Points on a hilly landscape, in no order, each with its height.
A ball rolls from a point to whichever of its 4 nearest points has the largest drop for the distance, and stops where none of them is lower. Distance is the straight distance between rows; heights are no part of it.
z_370 (h 847): [136  53 105  76 113 107 119 102 139 123 107]
z_402 (h 281): [150 155 136 132 143  98 100 108 116  97 110]
z_851 (h 28): [129 180 159 152 114 150 128 152 102 132 153]
z_61 (h 259): [120 119  91 157  97 156 152 107 144 188 152]
z_891 (h 253): [141 110  98 147 105 137 118  86 143 135 134]
z_409 (h 358): [ 95 144 105 161  97 177 147 108 162 187 166]
z_299 (h 312): [114  34  90 107 112 118 150 140 130 171 122]
z_606 (h 151): [144 123 105 146 100 142 126 101 132 158 139]
z_175 (h 396): [162 149 139 130 103 112 118 122 115 130 117]
z_916 (h 413): [ 79 166 120 148 131 195  95 130 132 139 157]
z_466 (h 618): [174 138 161  93 108  85 122 132 117 142  90]
z_835 (h 672): [161  97 125  95  86 117 124 110 122 159 110]
z_853 (h 328): [139  67  88 125 108 118 121  93 139 138 115]
z_602 (h 891): [129  67 161  39 117  90 117 100 144 121 102]
z_122 (h 375): [108 170 166 130 148 174 133 195 113  91 156]
z_284 (h 453): [108 118  81 165 129 165 131  90 151 152 157]
z_425 (h 158): [ 92  34  79 118 127 111 161 152 135 169 116]
z_222 (h 226): [121 170 167 131 186 130 141 158 122  66 140]
z_583 (h 262): [120 176 157 144 148 156 115 164 108 100 149]
z_335 (h 317): [126  91  84 145 100 139 151 111 144 182 140]
z_671 (h 445): [102 152 163 112 171 179 144 213 127  74 151]
z_793 (h 237): [155 150 132 142  85 135 127 123 115 162 134]
z_905 (h 286): [119  75  83 146 120 136 138  96 143 148 128]
z_994 (h 167): [141  92  88 138 120 121 106  79 140 109 115]
z_325 (h 256): [106 177 157 148 129 170 117 164 107 120 161]
z_569 (h 209): [135  86  78 138 117 121 120  85 140 129 121]
z_944 (h 405): [131 166 128 158 119 156 107 117 119 130 151]
z_974 (h 581): [146 180 182 137 135 122 166 178 104 112 148]
z_443 (h 359): [114 170 123 146 140 157  89 115 118 100 144]
z_613 (h 519): [163 173 175 134 143  84 158 155 108 117 118]
z_19 (h 249): [ 63  58  86 106 148  96 159 186 112 192 119]
z_324 (h 662): [165 119 160  61 107  80 116 121 125 141  82]
z_378 (h 444): [111 168 126 160 105 179 115 122 125 164 167]
z_428 (h 642): [149 167 187 135 156 105 181 173 117 104 139]
z_249 (h 433): [ 82 179 131 144 120 196 100 147 126 147 158]
z_617 (h 429): [110 154 110 158 119 174 107 105 136 154 156]
z_611 (h 383): [146 108 139  67 128  73 105  87 144 105  69]
z_192 (h 507): [173 164 160 125 106 101 134 141 105 135 114]
z_225 (h 320): [134 182 160 149 132 141 131 153 101 105 144]
z_454 (h 456): [ 86 177 141 152 114 192 108 159 130 155 161]
z_790 (h 821): [144  66 139  54 103 106 121 112 135 139 105]
z_503 (h 193): [129 178 157 142 162 126 122 149 117  82 139]
z_167 (h 349): [126  65  82 133 109 130 144 114 140 163 125]
z_144 (h 368): [ 99 170 123 144 138 175  95 127 121 113 156]
z_907 (h 134): [144 181 158 152 103 149 136 155 101 141 149]
z_741 (h 562): [149  94 106 110  91 119 125 103 131 151 117]
z_341 (h 400): [106  21 106  78 120 110 138 147 124 147 122]
z_105 (h 217): [115  79  69 150 130 130 123  81 152 122 131]
z_509 (h 203): [151 110 110 108 122  98 105  85 133 105  94]
z_791 (h 260): [141 175 156 151 137 127 123 140 108  97 136]
z_682 (h 315): [121 173 139 145 138 154 105 137 107  99 151]
z_496 (h 214): [131 176 156 138 174 111 115 135 116  74 131]
z_33 (h 356): [166 160 165 129 146  75 142 145 118 110  97]
z_533 (h 385): [100  55  53 159 154 123 136 102 154 124 127]
z_298 (h 300): [116 162 178 135 175 139 159 178 125  79 150]
z_263 (h 774): [152  72 121  81  96 104 120 106 134 130  98]
z_390 (h 245): [144 166 155 132 173  77 118 116 129  79  95]
z_119 (h 331): [139 148 153 111 158  65 108 103 142  92  64]
z_89 (h 313): [105  82  73 160 117 139 168 116 157 183 138]
z_946 (h 418): [107 134 181 109 219 149 181 169 171  74 147]
z_640 (h 276): [ 86  46  54 146 146 111 157 135 143 155 115]
z_648 (h 283): [156 166 154 119 141  76 118 121 124 104  92]
z_931 (h 536): [160 132 154  84 126  76 111 111 130 118  73]

For each start below, name the point where the ball stops.
z_192 | z_606
z_428 | z_503
z_89 | z_606
z_167 | z_994
z_144 | z_503
z_613 | z_503
z_835 | z_994
z_409 | z_606
